A landscape with many valleys, sampled at points; each row gives a point and its height.
A ball rolls from a point to the lowest of its 2 nearest points, and stops where none of them is lower. Distance is the straight distance between rows; heights are no part of it.
rutum: 2  1  -2  4  -9  5  -5  5  -26  -5  2  -18  -2  3  4  1  17  2  3  -9  -9  13  3  -11  4  3  -9  3  -11  -12  14  14  -18  -5  -16  -11  14  4  -3  1  -8  -14  -1  11  1  height 532
Zinev: -19  25  3  -11  -7  -35  -14  -1  15  -11  0  31  -3  -37  -9  11  -20  -17  -8  -2  -5  -15  -12  22  11  1  9  6  2  9  -14  -5  10  16  34  -6  -11  2  5  -1  -12  37  8  -16  6  height 529
Batil: 32  -27  -35  4  27  44  25  16  13  15  -11  -27  -15  43  16  -26  9  15  18  -8  27  4  11  -23  -33  -17  -18  -2  -5  -22  8  -14  7  -21  -37  15  12  8  -9  2  11  -34  -10  18  -3  height 240
roned: -22  30  16  18  18  -17  -7  7  30  0  -6  14  8  33  -28  1  -37  -3  5  -1  3  -6  -18  4  -8  -11  29  -33  2  0  -25  -18  18  2  -8  10  -13  0  12  -9  23  18  -27  -16  2  height 721
Luvom: 12  37  -25  17  -7  -28  -11  5  -14  -8  -20  10  -2  -35  5  -8  9  -14  -4  -1  -12  -9  -4  -17  8  35  -26  -9  -25  8  -18  0  -18  -16  36  -3  28  50  -5  0  -14  21  -1  -46  0  height 374
lirek: -19  -27  44  -28  11  13  -6  -12  5  11  24  6  18  20  0  3  -17  26  3  20  -2  -6  -4  19  -2  -15  32  -8  26  16  0  -6  18  22  -16  19  -39  -49  -2  -1  10  -9  -2  26  4  height 357
kesom: -14  7  -22  20  -19  -29  -40  -8  -24  -4  -7  23  22  -26  -13  21  -16  -22  -11  7  -11  8  25  -5  13  13  -21  -22  9  3  -13  3  -16  9  28  5  -2  14  7  -5  -29  14  -26  -34  -5  height 543
rari: 20  25  -10  -18  6  -24  18  -9  20  -12  -17  28  -2  -43  7  -17  -11  -29  3  15  -9  -34  -27  -3  0  14  -16  4  -20  30  -13  -6  14  -11  44  11  20  26  -2  0  -14  33  20  -32  0  height 446
tar: -3  20  7  16  26  -18  5  -9  21  -3  -17  25  14  8  -19  -4  -36  -12  9  16  4  -12  -14  -13  -3  1  -6  -43  1  4  -24  -12  23  -20  16  37  -8  8  12  -14  9  24  -31  -22  -5  height 766
popiv: -1  -31  -2  6  15  31  -14  1  -3  24  23  -22  4  39  -6  -8  -10  13  9  -10  9  39  20  -12  -16  -20  0  -28  7  -13  -2  0  -7  5  -53  5  -9  -13  10  -3  13  -25  -22  28  -8  height 306
gim: -5  26  -8  14  -36  -20  -25  18  -19  -12  10  -8  -8  -20  -13  25  34  4  -36  -22  5  22  12  29  32  23  20  16  -12  -14  -2  7  -30  11  25  -42  4  4  -1  12  7  18  11  -20  1  height 738
buz: -3  -6  8  -16  -15  0  -3  -1  -12  -9  9  1  -2  -11  5  11  12  2  -2  0  -9  -6  1  10  6  -1  4  19  10  2  16  11  0  14  -2  -13  -1  -14  5  5  -11  -5  14  11  0  height 610
vik: -1  0  5  -24  -12  -18  -9  -28  5  -12  -2  34  18  -34  -1  2  -14  -29  -6  18  -21  -24  7  17  6  12  -25  -2  17  24  -8  -9  14  8  48  25  -7  0  1  -3  -34  18  6  -18  -2  height 609
koso: -18  -5  11  6  25  7  1  -6  20  5  3  8  18  44  -21  -1  -30  12  7  14  6  12  -3  -4  -15  0  16  -42  19  -8  -28  -12  13  -4  -26  35  -22  -4  16  -13  26  -3  -38  10  0  height 441
lasuv: -14  3  -13  26  -20  -12  -32  2  -37  -4  8  -6  7  3  -11  19  8  3  -2  -3  -2  26  23  -10  8  6  -7  -17  7  -17  1  14  -33  0  -13  -15  0  8  3  -5  -7  -8  -24  -2  7  height 440
zema: -7  -23  28  -37  6  2  24  -13  24  -3  0  15  2  -15  21  -1  -10  10  5  19  2  -33  -22  24  8  -12  18  37  19  17  7  -3  35  10  25  15  -31  -30  -7  1  0  12  22  6  1  height 495
gal: -28  2  28  -20  -10  -9  -9  -8  20  -4  24  9  -14  -14  -5  25  -13  9  -6  4  10  -11  -12  41  16  -16  36  15  9  8  9  -1  15  19  12  -20  -20  -14  3  1  16  15  13  17  11  height 640
som: -9  0  5  13  19  9  1  5  20  6  6  -2  6  40  -13  0  -21  2  8  -1  3  12  -1  -5  -14  -5  24  -25  5  -9  -18  -12  3  -8  -40  11  -8  6  17  -16  28  -10  -22  11  3  height 402
Dedif: 4  17  -11  -9  -19  -10  5  6  -1  -18  2  0  -14  -28  2  8  27  -1  -18  -6  -10  -3  -11  21  20  22  1  27  -14  -7  6  8  -12  4  24  -25  13  7  -1  13  -2  12  20  -7  3  height 672
fes: -20  -30  39  -14  8  20  -20  -14  -6  18  30  -9  17  27  -3  4  -18  21  2  9  -2  13  11  6  -8  -13  21  -22  25  8  1  1  4  16  -32  12  -34  -36  6  -3  8  -17  -11  30  1  height 304
Puna: -6  -27  29  -22  18  15  14  -3  17  12  5  -1  12  24  7  -8  -12  19  3  6  1  -18  -9  4  -9  -12  28  7  13  12  2  -6  25  8  -17  16  -23  -35  -5  -3  10  -7  6  20  -2  height 407
podal: 26  23  -3  15  0  12  28  22  -1  -15  -17  -24  -16  -4  13  -21  34  0  2  -20  -6  -3  -21  -18  7  17  -6  22  -42  -8  -1  8  -14  -23  -1  -14  39  26  -13  10  11  3  17  -14  -2  height 354
binud: -3  16  0  -10  -1  -30  -15  -23  5  -9  -12  33  21  -36  0  -1  -27  -31  -3  16  -14  -21  0  3  4  12  -26  -19  7  20  -19  -8  12  -6  43  29  -9  12  6  -6  -31  27  -6  -28  0  height 568
pusut: 3  -2  1  9  7  17  0  16  -1  8  6  -29  -10  30  1  -9  13  7  4  -19  0  23  3  -10  -8  -14  12  -5  -21  -19  2  2  -13  -2  -44  -14  15  7  -3  -6  18  -30  -3  16  -1  height 439
vul: 0  8  5  10  -10  13  -4  18  -19  1  7  -34  -7  17  2  -8  31  12  -2  -25  0  27  4  -5  2  -7  5  3  -21  -20  11  13  -25  0  -31  -22  18  5  -7  5  7  -21  4  15  5  height 483
Rofan: 12  -23  6  -34  -20  1  0  -35  -13  -13  -11  26  20  -31  7  7  0  -31  -8  23  -30  -22  26  11  7  16  -41  12  29  20  6  -4  9  11  54  28  -4  -6  -6  -2  -38  7  9  -12  -10  height 651
Rebu: -2  24  -27  15  -17  -31  -30  1  -24  -7  -20  18  10  -34  -5  8  -1  -22  -15  2  -18  0  14  -8  12  29  -24  -12  -9  5  -17  -2  -22  1  38  -3  16  33  -2  -1  -27  19  -12  -43  -5  height 472
vepo: 3  -20  12  -26  -18  24  -19  4  -41  10  20  -23  0  4  12  17  27  14  -6  -8  8  14  28  20  -12  -14  -4  16  26  -1  39  6  -8  27  -10  -12  -15  -39  -5  13  -20  -31  12  28  -10  height 673
daron: -1  20  -13  40  10  -13  -5  2  3  -3  -11  10  -3  2  -11  0  -9  -7  11  0  -1  3  -2  -27  7  5  -8  -21  -19  -4  -14  -1  -11  -21  -1  3  13  32  4  -12  7  6  -18  -26  7  height 232
Lus: -15  -30  34  -33  7  10  14  -5  23  8  7  2  1  1  15  6  -8  23  4  11  10  -21  -15  25  3  -20  35  29  19  13  12  -2  28  17  2  7  -36  -40  -7  -1  14  3  24  22  2  height 454
zuz: 8  -25  19  -31  16  14  36  3  30  20  -11  -2  -9  8  22  -18  1  14  6  1  12  -35  -13  0  -18  -7  20  33  8  11  12  -5  43  -10  3  20  -16  -35  -13  -3  2  -1  31  20  -3  height 549
pode: 17  -24  -26  15  8  36  3  8  -18  15  10  -35  -6  36  2  -17  16  21  14  -13  17  40  19  -19  -16  -24  -19  -12  -11  -17  17  2  -20  0  -38  -4  8  0  -7  7  0  -38  -14  28  -7  height 339
Vege: 21  3  -20  -17  -32  -8  -7  -16  -28  -12  -20  18  6  -29  5  9  17  -31  -16  11  -29  2  23  6  11  34  -38  12  3  13  3  -6  -25  -1  53  3  22  10  -5  1  -32  8  7  -18  -10  height 638
zegom: 18  10  -19  12  -6  3  5  5  -34  -12  -17  -15  -4  -17  16  -11  23  -6  7  -4  -8  14  0  -23  9  23  -38  2  -20  -7  3  9  -25  -26  6  0  33  28  -6  3  -14  0  -8  -7  -7  height 107
Zekit: -10  -41  19  -10  12  33  -19  -8  -9  27  31  -25  8  35  -1  -4  -14  21  1  0  8  24  20  -2  -15  -20  7  -21  16  0  11  2  0  13  -43  7  -25  -32  2  3  6  -26  -13  32  -4  height 248
Lotad: 13  8  -12  -23  -26  -8  7  -3  -10  -16  -7  12  -9  -35  8  11  25  -15  -23  2  -21  -2  2  30  18  28  -13  35  -1  2  7  -3  -12  12  46  -19  14  1  -5  10  -14  13  25  -11  -8  height 637
nuko: 33  -29  -27  6  36  42  19  10  21  18  -15  -12  5  32  10  -28  0  10  18  -4  23  -3  5  -29  -31  -12  -20  -17  4  -19  0  -15  19  -18  -38  34  12  4  3  -1  10  -19  -18  12  -6  height 180
suvi: -9  -29  8  -5  -17  14  -36  -13  -39  10  26  -15  12  6  -3  17  0  9  1  -4  5  32  31  -1  -7  -9  -6  -25  27  -9  14  15  -19  15  -29  0  -19  -24  9  1  -14  -21  -15  33  -4  height 187
Nuni: -4  -2  -5  20  8  19  -12  21  -3  14  14  -26  -11  39  -3  -6  4  11  5  -20  9  40  13  -8  -11  -14  16  -20  -16  -27  -12  -2  -21  -3  -57  -13  7  12  7  -11  25  -34  -17  14  1  height 403
robub: 27  31  -5  26  1  1  27  22  9  -19  -16  -13  -20  -7  4  -23  30  -2  5  -19  -5  -7  -19  -22  7  26  -3  10  -46  -5  -16  3  -16  -32  7  -8  45  47  -11  3  19  11  12  -30  3  height 426
dal: -11  -2  -12  42  -5  -1  -23  1  -20  4  4  -1  9  17  -14  5  -3  6  14  -4  4  39  17  -27  2  -5  -9  -29  6  -19  -10  9  -29  -1  -33  -8  -3  14  8  -11  9  -10  -29  -2  6  height 372
Fusam: 22  14  -2  6  31  6  34  6  34  -11  -21  7  -4  9  -1  -12  -10  -14  13  8  -2  -35  -22  -13  -12  2  15  1  -16  3  -13  -13  22  -28  -5  14  28  17  1  -8  21  10  -1  -8  2  height 250
Nik: 35  20  -10  -7  24  -11  37  -2  23  -13  -23  17  -6  -23  6  -19  -8  -24  11  17  -4  -41  -28  -17  -4  12  -7  4  -29  27  -11  -3  18  -27  28  12  32  25  -4  -4  4  23  13  -31  -3  height 379
ziga: -2  -9  14  -14  7  8  31  7  22  0  -9  -8  -21  -4  15  -1  3  10  -4  -3  6  -23  -24  8  1  -11  24  42  -12  1  12  8  18  3  0  -15  0  -9  -5  7  17  3  32  12  1  height 530
kibo: -11  32  -6  49  10  -13  -10  15  13  -4  -6  6  -4  19  -20  -1  -9  -2  3  -9  1  7  -6  -15  5  -3  13  -18  -27  -12  -19  -6  -14  -8  -15  -9  14  33  3  -12  22  0  -20  -32  10  height 104
nifu: 14  -22  -21  2  -12  -1  -6  -18  -28  -7  -12  9  23  -27  7  -9  3  -17  12  16  -8  12  16  -26  5  13  -53  -17  22  2  -3  10  -6  -12  6  26  10  3  7  0  -35  -4  -14  1  -15  height 487
nume: 26  -21  -31  9  16  40  22  16  -5  14  -3  -39  -17  43  13  -22  20  19  12  -13  22  20  14  -20  -25  -21  -17  4  -15  -19  17  -5  -10  -13  -31  -1  12  8  -14  5  6  -41  -6  23  -6  height 289
Vifab: 19  0  -5  -10  0  20  29  17  -10  13  -8  -31  -21  16  22  -19  35  15  -2  -16  11  -2  -5  -7  -13  -8  -12  34  -16  -6  34  7  0  -8  -5  -13  6  -12  -17  16  -7  -24  29  16  -1  height 628
nufaz: -12  8  11  8  -1  -9  5  0  16  -3  13  2  -6  12  -12  2  -6  5  1  -4  -2  -1  -12  3  3  -9  26  2  -3  3  -3  2  4  4  -18  -15  1  -4  4  -4  16  0  5  10  12  height 596
riduz: -18  8  15  12  -11  -6  -13  6  -3  0  21  -9  -7  14  -13  9  7  11  -7  -7  -1  17  2  6  1  -11  29  -4  3  -7  -1  8  -13  13  -32  -27  -2  -5  6  -2  18  -11  6  15  16  height 624
zaf: 0  -10  15  -34  1  14  37  10  18  16  -11  -19  -37  -7  31  -3  17  16  -6  -9  13  -21  -16  15  -4  -7  15  55  -9  -2  34  8  26  -1  10  -13  -8  -18  -12  7  11  -4  48  20  1  height 563
kanun: -28  23  7  27  -14  -23  -48  2  -13  1  18  11  17  -1  -26  27  -17  -2  -12  -1  -2  8  10  10  10  -12  22  -23  9  -2  -9  7  -14  28  -7  -22  -15  -3  10  2  -2  9  -23  -14  12  height 401
dogu: 7  -21  1  -17  12  28  27  22  17  22  10  -37  -29  42  12  -20  21  27  -4  -17  21  0  4  4  -28  -22  20  23  -1  -5  23  -7  13  2  -36  -19  -2  -22  -16  10  17  -34  26  27  4  height 629
viriz: -4  30  -12  10  -27  -19  -10  20  -2  -14  5  -10  -13  -25  -9  11  32  6  -23  -23  0  8  -5  20  28  28  12  20  -23  -13  -1  9  -22  0  24  -35  12  16  -3  13  8  20  15  -16  6  height 707
dezu: -7  -15  13  -43  -15  -4  8  -15  9  -10  5  16  -6  -39  10  21  -3  -14  -11  14  -13  -22  2  49  16  1  2  42  22  13  14  -8  20  29  52  -6  -16  -8  -9  1  -10  19  27  -3  -9  height 569
siz: -11  24  0  34  25  -10  -5  2  25  -1  -18  20  15  24  -26  2  -38  -8  11  10  8  -2  -11  -14  -5  -6  7  -44  -2  -7  -26  -18  12  -10  -3  26  -8  16  16  -14  19  18  -39  -25  -3  height 745
giz: -13  22  -5  25  -34  -19  -39  15  -33  -10  15  -8  1  -3  -19  25  31  6  -27  -13  0  23  23  13  20  11  16  -2  0  -15  -2  11  -34  14  1  -37  2  -1  0  8  0  1  -9  -16  7  height 772
Viv: 18  20  -26  10  -10  -13  1  -2  -22  -14  -20  1  -4  -30  13  -9  15  -13  4  7  -12  0  -1  -21  10  35  -39  -3  -17  6  -8  4  -23  -26  27  2  32  41  -5  0  -14  10  -3  -29  -2  height 268
tovof: 9  1  8  -13  22  0  44  0  43  -9  -18  9  -18  -8  7  -8  -12  -4  1  9  7  -43  -38  8  -3  -5  23  33  -16  13  -5  -5  31  -14  19  -2  11  0  -7  6  19  24  21  -1  1  height 485
toru: -32  19  31  3  5  -18  -12  -2  25  4  13  14  10  25  -25  5  -32  8  1  5  7  0  -16  16  -2  -16  36  -27  16  10  -18  -12  19  15  -7  4  -28  -20  8  -3  19  18  -17  -1  9  height 695
bak: -1  1  -13  27  6  -16  -6  -13  -2  -3  -5  18  15  -8  -8  0  -17  -11  13  12  -1  5  1  -27  7  7  -24  -31  5  5  -12  4  0  -18  4  19  -5  17  10  -12  -9  11  -23  -17  -2  height 344
nafut: 16  -16  -21  -5  -10  -6  1  -23  -16  -11  -19  13  19  -37  10  -9  -2  -27  9  25  -11  -2  10  -21  6  19  -56  -13  14  14  -5  5  -3  -18  27  28  16  15  6  -1  -31  7  -6  -15  -10  height 535
met: -26  19  12  34  -5  -11  -21  14  8  2  24  -9  -5  25  -23  11  -2  12  -11  -8  9  24  -2  11  2  -17  38  -15  2  -10  -15  1  -19  17  -38  -35  -8  4  5  -1  30  -10  -3  -1  21  height 649
suk: -1  -29  13  -24  16  25  26  16  31  27  6  -24  -20  30  14  -17  6  25  0  -11  21  -14  -3  7  -24  -18  31  27  6  3  17  -9  28  5  -26  -6  -11  -32  -12  3  17  -18  29  28  1  height 606
zurar: 28  21  -10  7  -3  12  19  18  -24  -11  -19  -26  -8  -11  23  -20  37  -2  1  -15  -10  0  -11  -17  7  22  -29  22  -34  -5  7  9  -22  -25  9  -8  34  24  -14  14  -7  1  9  -10  -7  height 262
ris: -17  23  -8  23  -3  -34  -38  -2  -12  -9  -9  23  24  -25  -14  19  -31  -22  -4  3  -13  0  5  -7  14  3  -7  -27  -2  5  -21  1  -9  10  18  3  -6  18  9  -3  -20  24  -30  -36  0  height 588
pizim: -6  -17  16  -33  -8  -3  10  -16  15  -12  7  19  2  -28  14  6  -4  -3  1  15  -8  -29  -10  32  12  -4  3  33  24  17  9  -2  25  19  31  7  -19  -16  -2  5  -13  13  21  -1  -3  height 533
nepa: 5  -5  0  -36  -19  -2  12  -7  -2  -13  -4  11  -13  -36  11  23  15  -13  -22  6  -19  -9  4  43  17  15  -7  46  10  5  17  -2  2  24  50  -19  1  -3  -7  7  -9  13  32  -6  -9  height 605
pomom: 11  -11  1  -22  -14  27  3  9  -36  13  16  -34  -11  16  18  4  39  25  -7  -12  19  15  22  17  -16  -14  -9  30  15  -2  50  5  -13  13  -10  -17  -13  -32  -12  21  -16  -36  23  33  2  height 688
Gemip: 3  -20  -12  24  14  20  -12  1  -6  18  12  0  18  36  -17  -15  -8  7  20  -5  7  44  23  -32  -12  -11  -12  -42  15  -14  -21  -4  -10  0  -53  24  -11  -7  18  -11  8  -18  -33  17  -7  height 253
Fofe: -15  -5  17  -32  -18  -8  -7  -8  3  -9  21  9  -16  -30  2  34  2  -1  -12  6  -2  -10  2  51  19  -5  21  32  14  4  15  0  12  27  29  -22  -13  -10  -1  4  3  12  21  10  -1  height 608
rulo: 7  -16  -18  23  -3  -8  -8  -17  -23  -2  -3  16  26  -10  -5  -8  -3  -9  18  11  -3  21  12  -33  6  7  -40  -33  24  0  -10  10  -5  -12  -10  25  -2  4  11  -8  -21  -2  -23  -2  -7  height 425
mip: 11  27  -14  -8  -3  -23  12  -2  14  -12  -9  19  -12  -39  5  -8  2  -16  -4  5  -9  -24  -27  4  7  18  -8  13  -24  14  -11  0  4  -6  35  -5  19  23  -4  6  -9  26  22  -24  4  height 497
moba: -7  39  -8  24  7  -35  -19  8  1  -10  -16  23  7  -26  -8  3  -22  -19  0  -3  -12  -11  -14  -13  9  5  -1  -16  -21  8  -24  -4  -6  -2  22  -2  7  29  1  -3  -10  32  -10  -42  6  height 567
zom: -3  -43  14  -30  -2  7  -7  -36  -23  3  -1  15  31  -16  22  -3  -10  -2  3  22  -9  -7  19  -1  1  2  -38  -1  37  4  9  5  15  12  14  40  -24  -27  -2  -4  -31  -16  -6  9  -16  height 595
Venu: -33  13  27  -3  -7  -18  -17  -6  21  2  21  14  -3  -1  -18  15  -21  10  -3  1  12  -2  -13  29  9  -19  37  -6  14  8  -3  -5  12  19  1  -14  -24  -21  8  1  17  21  0  10  13  height 666
dide: -22  -14  16  8  -18  0  -39  -11  -28  6  30  -4  12  11  -13  27  -9  7  -3  3  2  25  27  3  -4  -5  12  -27  31  -3  3  12  -20  15  -28  -8  -28  -18  12  -4  -2  -13  -16  21  10  height 267
zuzad: 16  -1  1  4  34  19  26  7  34  -2  -20  -1  5  25  4  -10  -16  -6  14  3  2  -24  -15  -12  -21  0  15  -9  -6  -10  -11  -16  23  -24  -26  24  19  14  7  -11  22  -2  -13  3  0  height 181
pese: -27  5  17  18  -17  -15  -47  -10  -17  5  29  9  18  9  -24  31  -18  4  -8  6  4  11  18  11  2  -10  20  -29  30  2  -4  5  -13  25  -14  -13  -31  -14  13  -1  -2  -1  -22  0  12  height 338
tera: 4  -32  18  -36  8  21  27  5  19  26  7  -12  -16  15  22  -17  11  23  7  -4  15  -21  -4  6  -15  -13  18  30  13  12  28  -2  35  2  -4  9  -25  -43  -15  1  2  -14  34  27  -1  height 577
gimez: -11  31  -3  24  2  -21  6  13  25  -7  1  3  -18  -6  -14  -2  2  0  -5  -14  1  -3  -23  2  11  1  22  5  -29  -6  -13  1  -2  -3  4  -19  15  18  -5  0  20  16  11  -16  14  height 320
Zib: 16  4  -29  -8  -23  -15  -10  -19  -19  -8  -26  18  11  -43  4  0  3  -33  -5  20  -19  -3  18  -11  7  34  -52  -9  2  17  -7  -3  -17  -13  51  16  24  28  -1  -3  -32  16  -2  -26  -8  height 590
sutan: -21  25  1  10  -13  -32  -29  3  -2  -4  11  20  3  -18  -18  19  -13  -6  -11  -3  -4  -2  1  16  11  -4  13  -3  4  2  -8  4  -2  18  13  -16  -10  -2  8  1  -10  18  -4  -16  11  height 470
vaba: 5  -14  19  -25  24  6  46  1  41  1  -20  6  -11  0  16  -11  -13  8  5  10  10  -45  -31  8  -10  -8  30  38  2  12  -3  -8  43  -13  14  12  -7  -18  -9  1  15  18  24  10  -1  height 515
vudav: 5  3  5  2  10  4  28  9  20  -5  -7  -4  -14  6  2  -8  7  0  0  -6  -3  -14  -23  -5  1  -6  21  20  -18  -2  -1  3  10  -4  -13  -13  18  1  -3  1  17  -2  18  7  4  height 561
mifof: 8  -32  -16  4  -7  24  -18  -9  -39  12  17  -21  14  12  -1  -4  8  15  13  -7  11  38  28  -13  -11  -15  -29  -23  18  -10  22  14  -16  11  -28  5  -8  -20  0  8  -24  -26  -17  32  -12  height 282
tav: -3  32  -2  1  6  -40  -11  -2  8  -11  -17  31  12  -36  -2  -1  -28  -30  0  6  -12  -20  -16  -5  3  8  -11  -15  -9  20  -25  -7  7  -3  35  13  -2  21  5  -5  -20  37  -2  -38  3  height 520
fuv: -13  4  -16  20  -23  -20  -34  -8  -28  -4  6  10  13  -8  -13  24  -4  -9  -4  5  -6  12  24  -4  8  9  -11  -18  14  -5  -2  10  -21  2  7  -8  -6  6  8  -4  -20  0  -24  -15  1  height 496
nusi: 4  -3  0  0  -3  -1  3  -6  -10  -7  -2  -3  0  -4  6  2  2  -7  6  3  -12  -5  -3  -13  4  3  -10  4  -5  3  8  12  -2  -9  -6  0  7  3  3  -3  -12  -5  1  4  -1  height 570
Solip: 8  -31  -4  -10  10  37  13  13  -1  21  19  -42  -21  51  10  -13  12  25  1  -12  17  15  19  -2  -29  -26  4  10  1  -3  26  -4  -3  1  -40  -13  -11  -20  -13  9  8  -43  7  30  3  height 652
siv: 16  -22  -28  13  -5  30  -4  2  -43  12  11  -35  6  20  6  -9  23  23  11  -9  14  43  23  -14  -11  -14  -31  -8  -1  -13  31  9  -27  5  -24  -4  6  -5  -7  13  -20  -33  -13  33  -8  height 350
ragol: 9  34  -21  -9  -19  -29  -3  5  3  -12  -19  20  -8  -49  3  -3  12  -17  -18  -5  -14  -13  -15  15  13  34  -10  15  -23  4  -15  -4  -11  5  52  -13  18  30  -7  5  -12  32  25  -29  -2  height 548
sanug: 15  -4  -7  -7  -7  26  14  14  -29  12  5  -42  -9  24  18  -10  38  21  -4  -17  14  13  9  2  -12  -12  -16  26  -8  -8  44  6  -18  -1  -13  -17  0  -14  -17  20  -13  -36  16  27  2  height 659
releg: -3  -6  -18  45  7  8  -15  8  -7  7  -2  6  13  29  -19  -8  -7  5  20  -6  8  40  17  -35  -3  -7  -7  -36  8  -19  -24  -5  -22  -5  -46  8  -2  15  18  -16  16  -12  -35  -3  0  height 318
fazi: 2  -7  10  -22  -22  8  -12  5  -31  -5  12  -10  -2  -10  7  19  27  5  -11  -6  -5  10  15  21  6  -2  4  23  17  -6  22  11  -9  24  -3  -20  0  -25  1  10  -13  -14  16  19  -7  height 639
faf: 2  -7  -12  12  24  27  -2  18  16  15  6  -13  -3  42  -2  -7  -11  8  12  -13  13  24  6  -12  -18  -7  18  -23  -6  -26  -20  -12  -2  -10  -61  8  6  10  18  -14  27  -24  -26  16  0  height 363
tero: -6  16  8  -9  16  -12  29  0  43  -10  -8  6  -29  -12  -3  0  -15  -5  -5  -2  5  -31  -41  17  9  -6  30  24  -30  5  -5  -6  20  -7  20  -16  12  9  -6  7  25  24  18  -3  6  height 448
vis: 15  -3  0  -24  2  22  47  16  13  19  -12  -27  -38  8  26  -22  33  16  -5  -16  18  -12  -15  1  -14  -5  0  46  -14  -6  36  5  19  -12  1  -14  7  -18  -18  13  7  -16  46  24  0  height 597
Meb: -21  -17  22  -1  17  0  -6  -26  0  8  15  15  25  25  -15  0  -29  14  6  21  0  10  0  -6  -2  0  4  -37  25  4  -13  -2  11  1  -13  33  -32  -19  10  -11  9  -3  -31  17  -2  height 482
soko: 24  28  -6  8  31  -10  30  2  35  -12  -21  18  -7  -5  -7  -15  -14  -20  13  11  1  -37  -25  -14  -8  7  7  -10  -25  14  -19  -12  21  -30  16  18  31  24  0  -10  16  24  -2  -25  3  height 314
mese: -11  30  4  3  2  -19  16  11  36  -10  -3  -4  -30  -20  -5  3  1  -2  -15  -16  3  -18  -35  18  18  4  25  20  -43  -6  -6  2  3  -6  22  -25  15  22  -8  8  26  22  23  -11  14  height 395
rik: -18  37  1  36  11  -20  1  18  31  -4  -1  7  -10  14  -23  0  -12  -1  -2  -14  6  1  -20  3  4  -11  31  -7  -21  -8  -23  -10  0  1  -12  -17  9  16  1  -7  29  10  -5  -22  13  height 233
golo: 18  -24  -3  2  33  27  18  -3  16  10  -15  -3  13  21  6  -14  -12  1  12  4  6  -10  -3  -26  -17  -5  -10  -18  3  -8  -5  -6  21  -18  -22  31  5  0  3  -9  12  -6  -15  14  -13  height 84
sodid: 15  -19  -20  -14  -34  0  -11  -24  -42  -11  -20  14  14  -26  5  15  13  -33  -12  12  -23  19  38  -1  12  24  -49  5  19  8  8  0  -27  -1  44  15  16  -4  -1  0  -38  0  -5  -3  -18  height 676
digum: -3  -27  14  -24  -8  4  -6  -22  -14  -3  5  8  20  -10  15  4  -6  -5  4  11  -11  -13  10  2  2  0  -18  6  24  9  12  9  12  7  6  20  -17  -18  2  0  -25  -11  1  7  -10  height 562
leg: -10  -20  23  -14  4  -2  -4  -28  -4  0  11  14  23  6  1  2  -20  6  6  16  -7  -8  0  -2  4  -1  -2  -15  20  11  0  5  13  0  -4  24  -24  -18  8  -7  -8  -6  -14  12  -3  height 522

Call two points neighbours if one is among the 2 nearest of the other. Go from one point of each pair to the other, from neighbour to neighbour, staying as low as possible. Name the highest point that can't be avoided.
Gemip, zegom: kesom
golo, tav: Zinev
golo, suvi: siv
faf, ziga: pomom
Zekit, Gemip: popiv

Two balls start at each pair of points below. Name the first point that both come to, or write -.
vepo, zom: faf
Vege, digum: -
sodid, kesom: -
